A landscape with many peaks, sampled at points; each row gives a point and its height.
From any point a climber steps to the highest of the 2 points nearest to it. It stops when none of these is higher. Distance is the straight distance between rows; heights are no part of it.
puvak height 273: [184 108 153 132 137 161 108 182 159  87  85 146 121 134  95 123 133 146
 127 123 152]
baget height 321: [121 159  94 126 118 136 182 130 128 119 169 105 160 141 124 118 145 110
  70 135 117]
Gomo height 366: [151 123 183 142  69 109 146 128 112 123 112 178  94 108 147 118  79 126
  98 158  81]
repe height 305: [140 132 114 127 127 115 132 153 191 155 108 103  93 184 103 128 141 163
 122  81 104]
Peli height 495: [128 159  73 103 139 127 162  86 141 180 114 126 126 108 113  98 126 141
 131 100  98]
pati height 96: [140 149 138 158 115 130 149 197 104 180 176  59 119 125 159 182  73 141
 152 143 115]
nokat height 198: [148 116 154 159  75 122 155  98  66 108  96 142 177 148 136  97 114 167
 121 143 122]
kesa height 248: [ 96 104  77 139 103 101 117 142 145 170  85  69 159 120 173 122 152 139
 123 131 163]
gubi height 458: [118  99 198 109 119 120 158  68 147 136 142 107 104 106 117 138 130 151
 110  92 177]
Vav height 123: [132 166 175  95  94 156 148  50 141 117 106  98 145 104 115 141 147 157
 113  82 123]
Gelaz height 249: [104 118  94 151 158 109  89 160 132 155 123  56 155 158 167 125 167 174
 152 134 134]
lar height 54: [126 199  73  78 135 160 111  85 137 130  97 151 158 165  95 151 154 101
 150 106 111]
veser height 399: [151 135 141 142 120  64 158 100  83 151 141  97 152 143  92  79 136 162
 128 136 145]
kodut height 52: [113 104 145 173  78  86 143 163 144  88  93 164 102 133 159 137 122 112
 116 160 145]
dalo height 226: [140 180 127 142 110  99 166  37 129 114 173 147 185 156 145 118 157 120
 102 119 119]
bime height 128: [115 184 111 146  81 122 134 143 166  62 101 148 125 200 118 164 134 103
 130 140 127]
vuz height 130: [ 82 149 117 114  90 109 114 145 140 146 109  86  58 146 142 186 105 152
 159  95  97]
goral height 460: [152 142  99 127 128  95 179  72 116 152 141 162 145 128  96  67 109 141
 117 106  92]
Nomig height 593: [121 132 131 108 113  89 149 151 118 132 100 204  65 161 108 172 113 114
 142 113 152]
Fudot height 494: [127 146 127 139 106 150 129 148 104 116  96 127 139  97  84  52 121 126
  92 166 120]
zetu height 100: [ 92 150 100 147  67 129 149 182 147  83 101  70 145 174 103 136 128 139
 139 130  98]
tegur height 203: [145 148 111 196 105 112 144 154 109  93 115 114 163 191 165 123 152 144
 120 164 135]
Gamil height 274: [133 136 101 142 157 140 101 164 136 133 110  70 147 146  94 117 163 133
 148 130 162]
Vena height 191: [ 84 163 131 135 145 125 114 102  86 146 116 107 129  91 156 112 146 200
 162 147 133]
zib height 340: [118 196 115 166 163 148 160 177 101 134 116 125 114 121 107 141 104 100
 171 174 132]
Lero height 252: [ 80 157 112  76 180 141 100 102  87 155 144  98 121  71 134 150 162  80
 117 140 138]
Mono height 117: [114 166 113 133  93 125 147 155 154 174 104 105  82 113 139 196  96 147
 151  97 161]
nes height 258: [117 180 103 155 141 151 176  41 179 120 164 123 133 110 114 179 100  92
 163  87 118]
Kef height 517: [128  55 123 115 116 141 145 148  60 131 138 168 104 137 129 107 107 178
  77 123 131]
tagav height 457: [125  94 188 101 118 138 126 126 136 143 167 137  87  95 121 113  78 117
 111 124 109]
Voden height 558: [135 155 160  93 164 154 100 121  98 133 107 134 115  85  80  65 134 115
 125 157 127]
Fisot height 515: [101 134 121 146 141  90 123 111 173 153 145  90  77  59 116 135  90 113
 129 137 205]
Kinot height 298: [125 116  82 122 186 116  83 151 201 125 124 128 110  85 126 134 153  64
 118 127 159]
mir height 257: [104 101  95 121 144 126 121 133 105 116  84 152 137 116 164  96 184 180
  76 113 150]
maz height 174: [136 115 155 178  78  98 162 125 133 151 134  81 128 128 143 108 109 172
 125 137 108]
derob height 307: [ 95 145 139 126 101 137 121 140  98 125 101  81 129  80 118 136 109 102
 157 151 126]
sulo height 408: [ 93 178  74 119 105 162 122  98 175  92 151 146 175 143 149 141 138  80
 117 153  75]
peson height 513: [185 124 136 133 191 107  91 163 109 152 123 115 121  62 118 135 141 145
 164 123 180]
gesut height 348: [130 117 133  96  98 159  82 102 151 124 118  85 137 140 134 151 124  45
 119 118  85]
Pameg height 114: [155 167 194 106 137 173 111  71 131 112 151  91 143 132 124 135 175 132
  79 110 136]
lagup height 403: [148  91 108 131 125  47  83 182 138 180 149  95 127  90 159 139 115 143
 112 127 184]
Vitig height 332: [186 158 149 130 168 143 123 180 118 153 142 164  77 125 131 145 124 130
 127 125 122]
reri height 470: [171 140 113 129 158 108  78 190 101 187 142 114 115  55 145 164 114  98
 143 148 160]
zuvun height 210: [114  93 120 100 130 136 144 134 155 142 164 103 153 188 137 132 142 129
 111  95 125]
Mipab height 333: [135 196  97 164 163 128 169 119 183 105 152 130 133 174 119 137 135 127
 122 137 142]
fused height 414: [100 114 161 117 193 135 112  68 173 106 155 142  83 116  97 123 128 103
 155 129 153]
zano height 364: [160  78 110 147 168  75  73 139 196 132 171 129 115 121 117 120 111 125
 172 112 145]
tinok height 429: [150 119 103 128 137  84 127 135 110 173 141 170 120 119  94 104  95  70
 156 146 133]
Lotu height 165: [108 182 109 140 122 129 128 106 130 145  86  76 118  89 121  86 136 197
 169 108  91]
Feb height 432: [142  93  92 127 141  89  67 173 130 171 159  87 133 110 152 164 117  88
 144 130 144]
Direg height 375: [147 152 132 159 168  90 151 143 114 145 152 120 111 151  86  93 114 157
 161 147 130]
sife height 344: [128 173 131  97 124 124 122 124  56 180 124 106 111  67 134 133 126 113
 152 148 104]
zizug height 108: [154 129 171 107 121 187 117  63 149 112 157 109 186 171 154 110 164 144
  98 119 104]
mopov height 212: [133 146 120 135  81 108 186  55  67 126 133 142 195 144 118 114 146 149
 105 120 129]
Tuza height 73: [179  52 104 132 164 141 107 130 199 124 117 161 156 162 140 153 125  84
 160 116 165]
Zuti height 218: [167 104 139 193 129 121 146 174  98 108 123 118 138 152 141  92 144 180
  96 156 141]
Zufek height 50: [141 106 166 153 152 130 111 151 131 145 212  90 126 142 186 154 121 119
 109 154  83]
Pofud height 40: [122 187 127 128 129 181 166  84 136 102 166  94 177 131  81 133 138 131
 143  94  95]
zed height 276: [106 121 117 148  87 107 109 150 155 152  85  54 125  98 129 119 114 113
 144 138 147]
mam height 648: [138 118 121 112 106 152 138 172 150 130  77 163  87 170 113 166 106 134
 153 111 123]
roron height 398: [ 90 108 161 136  94 140 130 136 109 113 109 157 100  91 158  99  95 173
 131 155  97]
Pum height 385: [ 68 130 114 109 195 115 141  75 144 152 147 155  94  99 124 137 121 107
 171 124 184]
Buzu height 70: [149 113 165 185  95 103 118 164 101 132 100 102 139 127 151 139 113 109
 156 169 143]
liv height 329: [136 142 158  87 120 144  88 103  93 120 138  71 124 108  96 157 110  49
 139 133  92]
giz height 318: [164 138  78  84 155 138 104 160 125 185 112 145 109 174 104 127 147 144
 140  81  99]
lib height 86: [152  70 184  98 146 132 108 111 118 127 104 137 144  99 113 129 163 117
 141 118 208]
vipan height 241: [135 180 103 128 130 139 158  34 152 143 155 150 166 116 138 139 126 105
 138 123 102]
Rap height 296: [147  85 112 131 156 134 134 160 117 117 149 146 170 152 137 123 151  87
  74 149 146]
leri height 455: [125  71  70 150 131  83 110 131 137 139  64 186 135 110 127  80 103 108
 132 143 164]
bap height 498: [166 223 121 134 106 168 162  96 119 119 105 151 133 127 127 103 141 177
 103 110 112]
pefiv height 32: [107 195 120 155  94 131 172 127 113  93 128  91 178 111  62 117 136 147
 159 126 101]
Tutig height 190: [158 163 168 171  81 137 144 163 106  66 110 134 144 179 160 130 157 156
  78 151 164]
dodir height 166: [100 229 125 169 145 100 156  71 152 111 141 133 107 112 134 143 137 157
 158 128  85]
Gug height 182: [106 112 140  99 111 174 136 141  99  86 135 130 151 170  98  91 151 157
  89 127 102]
vil height 229: [159 109  98 106 185 108 118 151 133 170 188 131 119 136 105  84 138 113
  80 118 123]
kezo height 424: [112 114 148 108 146 165 111 105 141 185 171 105  78  69 173 120 100 120
 104 129 100]
mone height 299: [117 146  64 122 150 142 166 127 127 122 141 159 135 172 152 118 158 143
  55 125 115]
medor height 199: [145 112 101 135 156 142 126 177 126 164 169  96 136 191 163 167 154 149
 114 111 112]
Gukik height 206: [ 77 194 141 107 146 137 158 115  89 112 157 131 101 112 102 150 138 148
 169 127  92]
Sazub height 122: [136  92  92 108  74 163 136 156 135 161 119  92 144 177 121 134  87 122
 149 115  98]
Mefov height 24: [124 141 115 141  77 166 187 130 129  86 115 132 163 119  58  90  83 143
 161 107  83]
mutu height 430: [141 106 108 117 136  62 142  91  80 157 163 142 156 170  93  59 115 123
 147 135  97]
gim height 371: [155 140 170 119 105 122 142  98 159 154 173 126 104 124 151 173 121  57
  83 119 104]
tobo height 275: [ 96 111 125 114  65 127 154 106  88 152 106 101 184  70 110 116 109 102
 144 125 123]
kile height 187: [ 86 213 125 124 131  74 184  92  98 112 130 157 111 110 108 138 148 167
 143 104 121]
Pugu height 46: [146 196 130  87 106 169 144  87 122 106 148 154 158 159  98 130 140 110
 132 110  76]
Lod height 62: [110 165 118  93 112 134 137  83 161 119 116 126 117 161 110 186 155 105
 121  89 112]
fegam height 368: [125 128 104 125 146 107 145  73  97 134 109 166 159 184 119 108 148 133
 146 123 172]
reke height 69: [110 179 161 108  98 111 167  72 117 116 133 142 111 125 124 217 151 111
 131  75 127]
Fepo height 396: [131 154 159 150  98 158 146 114 167  95 133  71 148 139 132 188 124  82
 120 132 117]
bak height 278: [100 145 118  83 180 131  66 137 147 137 139 106  85 103 111 161 152  60
 112 116 127]
ger height 350: [101 124 100 107 187  93  84 159 141 151 145 105  96 119 123 131 150 166
 133 106 164]
Nusev height 43: [145 117 155 155 159 119 138 110 136 141 208  74 119 182 139 166 120 121
 155 127 113]
torir height 635: [132 176 141 121 168 154 120 125 118 170 108 111 107  77  91 103 133 131
 142 134 177]
nivof height 388: [175 157 138 113 121 149 171 117 171 162 149 145 110 117 154 153 145 107
  48 106 119]
Nen height 253: [159 111 122 130 186 159 118 136 188  98 177 180 120 134 124  91 121  99
 100 148 114]
mol height 373: [136 101 174 131 130 187 106 103 160 113 126  86 117 145 146 192 108  61
 144 131 156]
rim height 302: [159  53 137 144 156 138  84 132 152 135 109 105 170 143  77 128 126 119
 190 112 178]
supod height 352: [178 160 184 115 129 143 106 144 120 140 143 129  71 102 122 165 128  76
  94 136 109]
luvip height 358: [110 108 164 152 122 133 120 100 152 128  96 130  98 103 169 139 106 136
 159 150 125]
kuda height 556: [126  31 109 110 113 130  89 145  97 162 126 155 151 130 185 136  98 137
 142 125 129]
tekaz height 196: [114 113 152 108 148 118 187 115  89 159 163 134 134 187 113 168 120 146
 156 110 179]
Biven height 486: [135  98 153 102 125 134 142  94 146 160 132 133 120 103 100  92 100 133
 126 110 160]
bonut height 124: [154 176 150 115  98 136  98  87 145 134 109 144 105 126 153 123 147 127
  99 121  84]
zarev height 342: [110 124 148 120 130 106 105 157  81 153 144  64 158 165 178 180 190 128
 127 140 136]
lam height 232: [ 85 102 132 104 146 137 102 149 136 120 113 104 120  93 159 113 169 162
  91 131 126]
Begar height 426: [125 188 152 177 102 131 159  93 162  75 169 123 154 130 136 157 116 102
 133 159  99]
Rus height 564: [122 170 132 130 125 151 142 103 157 163 120  96  91  52  92 130  75 122
 150 108 170]
fak height 382: [145  99 103 133 176  78  96 162 174 126 139 183 101  89 135 145  93  95
 172 138 141]
Rupi height 401: [126 120 103 112 136 111 104 154 160 152 127 118  97 105  88 140  85  42
 145 143 140]
Zovu height 107: [166 110 188 112 161  85  67  97 127 147 152 160  97 109 144 106 154 129
 122 116 113]
vosum height 397: [133 117  87  96 141 108 122  73  73 166 131 161 169 186 116 107 142 136
 146 112  97]
Tev height 183: [142 118 123 125 143 172 126 159  91 155 114 125 124 188 180 148 157 188
 142  94 123]
ketur height 144: [ 90 139 132  97 109 156 151 123 156 134 141  93  88 165 135 165 120 196
 153  77  83]
mabug height 304: [123 173  87 167 114 140 183 108  54 103 141 146 156 109 109  83 125 144
  68 152 116]
Sos height 288: [150  94 166 133 141 133  92 132 169 100 122 110 140 170  87 116 141 120
 145 135 131]
guv height 181: [124 142 161 133 140 159 164 128 108 134 138 132 133 160 137 165 129 129
 174 137 132]
kenid height 343: [127  75 100 164 157  80  78  90 193 151 144 109 125 118 155 109 110  92
 152 140 139]
soleb height 456: [ 87 181  72 158 103 155 151  84 145  93 136 151 186 102 153 118 121 126
 141 134  58]
Gamut height 208: [172  71  70 152 115 150  99 195 142 140  82 101 179 120 127 104 117 102
 119 141 136]
Rad height 287: [ 93 146 131 146 145 170 139 138 184  90 120 116 119 118 104 121 137 124
 112 153 148]
Tebaf height 295: [126 159  89 147 139 122 175 105 179 173 186 120  93 106 147 158  78 138
 142  98 113]
Rusaf height 254: [ 81  70 152 124 108 139 138 149 183 116 153 142  79 133 138 162  71 119
 138 116 156]
Nuzo height 312: [117 179 121 175 167 126 137 176 139  95 115 140 111 137 122 126 134 136
 132 156 150]
lag height 106: [109 162 128 117  86 139 154 161 114 166 150  65 104 100 120 202  73 117
 161 104 126]
dib height 508: [118  55 152  68 109 114  85 103 102 171 128 155 131 107 159 131 125  93
 119 126 114]
Tevik height 36: [103 118 165 164 150 122 145 125 124  86 192 108 144 201 137 136 137 144
 144 158 118]
Bizal height 87: [171 121 107 122  88 149  76 161 176  98  76 157 156 149 129 103 153  99
 112 123 111]
kuv height 195: [118 151  92 144 100  90 148 113 128 151 127 138 154 129 161 130 118 114
 129 146  72]
tefov height 353: [138 189 130 145 178 144 187 127 161 127 163 124 100 135  81 121 113 143
 152 143 131]
zes height 323: [113 155 125 169 128 122 130  80 163 155 132 114  77  96 174 156  82 123
 171 119 124]
vogus height 113: [112 113 127 131 192 143 131 148 127  72  97 204  92 129 119 113 147 181
 144 119 172]
puzu height 464: [111  74  97  92 151  84  95 138 100 136 107 199 132  94 112 102 113  84
 139 145 153]
kisa height 137: [123 124 126 113  83 132 124  82 168  79 150 156 160 184 132  98 119 143
 122 126  66]
Bukaz height 211: [ 95  82 143 124 133 142 130 165 173  90 120  81 128 152 119  85 164 171
  77 127 129]
vemas height 246: [178 132 109 166  94  67 141 174 113 136  70 137 101 142 112 115 128 144
 108 111 148]
gekom height 327: [ 95 145 102 115 152  72 113 118 158 130 108 115  97 157  94 119 161 170
 140  93 140]
libep height 58: [141  85 180 115 126 164  99 145 120 129 146 121 129 131 175 144 136 132
 107 150 102]
bal height 67: [153 100 207 126 117 156  72 133  95 134 114  77 149  92 159 122 151 134
 128 148 147]
Mige height 548: [ 76 134 112 115  90 149 153 171 138 119 110 156  91 112 160 156  92 113
 134 146  84]
Gobet height 266: [194  90 135 146 179 154  87 174 166  79 152 157 144  84 148 117 126 108
 115 142 106]
Kupi height 284: [133 161 104 101 167 186 151 134 147 148 174  83 128  95  81 118  99  77
 106 131  99]
lur height 316: [193 164 156 142 134 123 137 159 157 134 156 135  79 187 108 131 134 161
 114 105 111]
doz height 155: [107  89 169 126 118 161 133 182 102  81  77 159 117 146 150 165 144 166
 136 135 167]
bog height 129: [128  96 124 114  75 146 141  97 153 123 132  97 140 163 115 114  98 148
 151 107  58]
siral height 319: [120  70  94 155 171  91 105 131 178 100 134 144 144  90 158 110 141  70
 123 167 147]
vogez height 76: [150  78 203 120 145 116  63 123 119 136 131  72 112  89 140 154 139 124
 153 119 200]
malim height 116: [157 140 194  88 120 124  83  81 124 143 126 115  82  93 120 116 141 153
 107 107  96]
sur height 565: [148 127 124 115 175 130 139 149  79 170 125 135 117 113  89 127 132 150
 143 113 209]
ruri height 222: [163 142 125 143 112 170 103 128  89 126  93 117 204 116 161 105 137  92
 125 186 122]
depur height 265: [165  79 129 120 130 127  68 128 113 128  93 115 184 136  80  91 136  60
 149 152 133]
Fidal height 297: [162 164  90 125 151 127  86 170 135 135 103 123 137 152 104  87 154 134
 127 117 101]
Bag height 184: [174 100 160 144  97 131 111 123  80 123  88 158 150 167  87  85 114 134
 135 141 125]
tona height 95: [169  97 156 128 104 113  41 152 150  63  81 152 134 122 130  78 153 135
 108 129 105]
sib height 240: [ 72 106 119 105 116 151 152 110 179 131 135  93 106 111 111 156  81 113
 129  98 149]
tatav height 365: [ 61 134  68 152  98 117 203 139 142  74 154 159 154 114 104 129 103 121
 120 122  82]
Rinis height 505: [132  75  86 143 120 110 105 130 138 176 112 159 149 107 177 118 102  94
 136 137 123]
pasos height 384: [131 137 136 124 130 111 102 117 102 186 135 127 101  72 183 111 104 142
 125 145 107]
tokal height 438: [110 118 121 132 228 134  84 109 183 116 145 128  95  99  91 107 133 140
 169 115 188]
roge height 207: [129 113 172  90 136  87 163  83 110 166 208 107 112 156  89 147 118 132
 129  87 163]
Samu height 185: [155  88 159 153  91 133 134  96 149 164 107  72 155 125 139 118  92 149
 171 126 137]
dage height 303: [195 175 146 137 122 108 167 140 134 167 162 110 120 161 133 121 165 164
  67 108 101]
gupa height 539: [157 184  70 123 115 153 171 120  97 165  76 129 131 111 114 114 133 163
 103 108 118]
nutom height 105: [143 115 154 139 123 108  50 146  82  90  97 137 143 136 140  82 156 156
 136 149  88]
Zaki height 268: [ 95 100 145 143 143 164 154 182 180  93 120 166  97 137 124 130 110 140
 110 139 159]
Vudar height 223: [ 53 126 101 127 153 127 159  99  83 126  98 151 140 115 175 115 154 190
 125 137 144]
gal height 317: [126  98 126 146 162 109 145 106 131 128 156 120 174 140 131  87 160 141
  65 146 164]
vaz height 169: [114 148 117 117 110 213 173 156  76  81 133 135 167 135  93 106 130 127
  76 163 114]
Fazik height 324: [155 149 154 140 113 126 178 113  60 107 140 173 118 116 126  93 137 159
  61 145 129]
nuv height 177: [126 156 133 135 120 141 135 113 131 140 140 144 143  84 160 132 116  72
  97 175  95]
robi height 411: [ 81 129 156  92  87  98 144 109  83 107 176  75 134  87 144 152 139 113
  75 133  79]
lavin height 259: [208 121 151 148 104 127 134 181 125 147  84 125 119 132  89 115 110 134
 144 114 168]
meb height 285: [168  55 139 130 136 132  88 137  88 167 126  98 174 145 114  99 109 106
 189 150 153]
Pef height 247: [137 103 116 146 103 145 157 106  68 153 122 117 212 104 141  87  95 102
 129 170 111]
vor height 282: [106 178 101 172 109 115 178  86  58  68 181 163 212 116 110 104 136 110
 106 153 100]
tezi height 482: [ 67 106 106  93  90 127 128 173 121 153 124 150  70  84 121 129  49 136
 138 128 122]
kuni height 201: [159 120 126 161  98 158 103 118 146 131  66  92 180 134 137 102 122 133
 155 158 133]
mes height 351: [ 81 159 107 103 136 105 138  90 148 130  85 163 102 132 105 149 128 119
 189 109 173]
fudi height 125: [119  97 121 115 176 147  92 140 111 118 101 220  82  96 152 114 125 170
 147 118 125]
vide height 139: [114 112 103  96 159 133  84 191 101 128 102 180  81 114 136 149 115 134
 167 114 124]
ruge height 376: [ 78 130 141  96 123 106 117 153 101 132 180  60 118 134 168 186 142 113
 106 132 112]
Gole height 473: [111  79 163  89 104  76 125  77  99 152 167 119 143 118 168 151 140  82
 106 129 123]
zul height 138: [110 181 106 110 100 135 111 172 122  80  75 168 128 155 137 146 167 108
 102 142 138]
garo height 61: [135 112 202 181  95  75 139 134 145  92  96 116 131 150 128 120 124 137
 145 160 157]
tulin height 126: [152  34 148 146 162 148 100 168  56  71 115 161 145 134 141 108 139 168
 136 135 145]
Balir height 167: [147 146  95 122 169 171 147 125  97 157 100 176 108 156 155 124 136 191
 141 106 121]
Zeves height 277: [121 171  75 152 120 141 186 100 186 143 189 103 141  86 122 158 108  98
 110  94  99]
zag height 242: [140 112 134 137 185 107 118 154 165 134 206 149  92 104 124 109 114  97
 112 152 115]
suz height 374: [106 157 116 102  99 168  90 120 134 105 119 125 150 165 171 177 147  59
 126 150  81]
vado height 42: [ 70  83 116 143 120 107 126 141 118  76  94 199 129 161 154 129 109 113
 149 159 142]
fes height 228: [134  90  56 117 147 132  64 157 116 171  82  93 171 111 123  90 144 112
 158 135 144]
Vud height 225: [ 95 122 109  81 125 164 143 131 133 138 156  68 136 133 104 155 133 108
 123 105 135]
bilin height 85: [153 129 180 122 111 124 141 100 139 156  80 135  87 132 120 176 129 142
 165  95 187]
vigeb height 280: [215  74 126 134 148 144  97 189 118 108 145 142 163 108 159 112 147  95
  69 146 116]
Vut height 171: [124 142 152 100 122 136 113 120  75 119  77 176 110 155  92 113 135 135
 159 136 132]
Tubeg height 233: [169 146 142 169 128  83 126 182 126 114 101 127  93 138 142 106 163 192
  91 115 145]
Valez height 440: [124 108 168 122  68  69 134  82  95 131 167  75 137  98 142 140 112 112
 120 119  75]
lepe height 89: [158 104 121 113 191 108  71  87 152 103 122 164 156 124 155 101 185 139
 123 125 128]
Sep height 372: [ 95 141  91 151 159 131 114 175 149 133 132 111 120 133 128 158 109  73
 172 167 144]
mos height 459: [150 210 137 148  83 170 137 103 149  80 160 145 153 124 151 105 134 130
 100 137 109]
Pegu height 250: [132  77  97  88 140 111  81 146 152 146  96 101 146 115  73  71 138  81
 129 131 136]
Vade height 227: [ 65 176 148 108 163 126 141  84 106 132 162  98  97  71 122 153 134 114
 134 135 138]
nel height 217: [124 105 144  86 162 103 128 126 111 167 207 102 118 149  99 109 113 118
 126 130 132]
teb height 154: [ 97 134 120 116 133 126 128 183  67 119 106 167  71 159  90 133 100 156
 184 136 126]
Nud height 279: [139 131  54 157 130 137 130 116 106 120  92 184 118 145 160 116 156 161
  55 122 143]
Fule height 140: [138  85 171 136 152 166 112 153  55  81  90 159 151 111 158 141 160 155
 129 140 190]
Sovoz height 180: [147 132 110 160  78 151 166 167 104  65  93 155 134 200 157 171 157 124
  58 136 163]
Lov height 161: [111 160 121  94 120 138  94 110 129  94 157 145 151 105 136  80 140  81
  86 180  71]
Deka height 311: [107 146 127 117 137 143 134 128  82 120 136 110 164 163 181 140 195 146
  92 143 124]
kelar height 347: [116 113 168 121 131 178  88 131 125 133  97 102 149  83 151 173 130  61
 158 155 174]
pon height 94: [129 127 175 109 160 149 114  96 133 109 102 158 121 141 109 158 166 133
 158 116 192]
deruf height 345: [150 117 123 150  83  93 150 143  84 135 110 171 103 118 157  99 112 124
  63 148 117]
lerel height 523: [123  73 110 126 129 136 138 152 105 167 130 138 131 121 116  80  91 172
 127 121 145]
vifam height 431: [108 156 184 117 107 121 190  95 118 128 181  93 111  92 111 158 141 158
 108  89 125]
Loz height 131: [107 139 120 148  91 112 171 125 147  99  84 159 132 177 118 139 132 155
 123 117 141]
zat height 439: [ 99 110 114 126  66 117 172 122 119 145 105 173 108  70 130 106  57 157
 145 121 104]
Kiza height 378: [130  93 120 138 176  63 106 149 144 144 158 121 123  99 132 121 157 127
 107 115 201]
bif height 474: [127 145 135 163 185  95 103 113 178 141 119 141  84  65 115 134 139 123
 161 140 206]
Loku height 136: [130 174 156 107  70 105 135  72 126 132  97 122 116 114 156 131 153 184
 119  82  79]
lal height 349: [147  63 106  98 152  66  71 169 145 134 173 140 139 146  81 113 121 100
 170 115 139]
Zit height 306: [143 150 124 110 131 175 108 129 140 150 131  61 121  64 101 130 112  42
 118 141 129]
gones height 320: [137  84 139 145 142 141  79 150 145  96  85 116 168 126 127 156 127  87
 189 152 178]
kap height 577: [101 119  98 109  89 187 176 160 124 118  84 173 111 170 157 161  95 141
 126 120  87]
lele height 339: [140 100 118 155 170  90 134  88 153 113 103 138 170 162 102  94 180 150
 117 121 194]
Togi height 112: [ 90 119  77 141  56 127 171 181 137 139 128  78 138 138 111 137  76 125
 139 111  88]
nako height 407: [158 174 188 131  88 114 200 113 142 125 167 142 106 119 147 161 132 141
  75 108 119]
vaki height 153: [122 177 115 144 107 178 122 150  78  65  93 167 132 152 117 117 126 139
 108 165 113]
Pomin height 79: [148  88 103 120 124 151  82 113 213 131  77 143 145 143 113 120 130  85
 143 105 127]
Luso height 336: [152  91  84  98 153 114  80 164 147 169 139 117 132 178 100 154 122 119
 180  92 125]
Dum height 400: [ 68 162  79 138 111 153 188 104 143  78 147 167 148 108 123 105 127 184
 122 107  59]
naz height 103: [115  97 167 119 171  94 105 139 144  76  99 166  87 109 112 132 167 157
 151 114 188]
tiz height 148: [ 76 153 109 116 125 132 113 108 135  66 184 148 151 168 138  84 131 137
 100 164  59]
mar height 197: [ 99  75 123 131 119 130 131 185  88  88 132 106 136 167 109  87 170 175
  48 133 135]
fur height 341: [105 139 109 134 119 136 209 138 141  92 174 144 135 114  81  98 107 125
  79 138  98]
segub height 156: [119 130 132 117 135 150 153 121 131 167 137 145  94 137 145 121 104 205
 149 102  96]
simo height 213: [140 146 127 161  93  92 159  82 160 140 144 133 165 164 181 146 142 114
 103 131 115]
videg height 115: [159  65 161 114 132 133  79 129  67  79 119 188 153 151 151  94 152 155
  96 128 108]
Vutos height 83: [118 125 121 168 107 101 140 145 102 174 137  98 141 118 177 166  84 125
 180 163 132]
begas height 168: [119 118 177 134  95 173 151 149 121  95 106 168 127 157 163 179 112 130
 158 158 125]
tep height 150: [105 176 123 128  90 142 121 109 141 105  92  72 141 115 151 134 165 191
 120 111  99]
Nemok height 554: [126  93 134 106 118 119 161 163 109 139 134 204  78 146  98 126  86 137
 107 105 129]
baf height 77: [119 170 167 105 127 106 159  88 123 154 135  95  73 136 104 196 121 138
 151  66 174]
kuze height 99: [140  83 133 112 171  81  31 115 131 114 131 127 124 111 143  97 155 131
 153 111 103]
til height 143: [107  90 150 131 107 111 129 160 158  94  74 136 104 163 136 151 164 182
 120 111 170]
les height 402: [168 107  94 146 193 125 124 160 113 155 144 204 107 117 114 130  83 108
 181 149 153]

For each start below, name the point where the climber stops.
tekaz -> gupa
Tutig -> gupa
Sovoz -> gupa
Gamut -> gupa

Call two points neighbours if one is among the 2 nearest of the other. Go from one point of each pair to the other, from neighbour to neighbour, staying as high as possible. Name the lowest point that can't be avoided.
kuda / lerel -> kesa
soleb / zano -> mone
tinok / gupa -> Nuzo
puzu / kuda -> leri
mam / lerel -> Kef
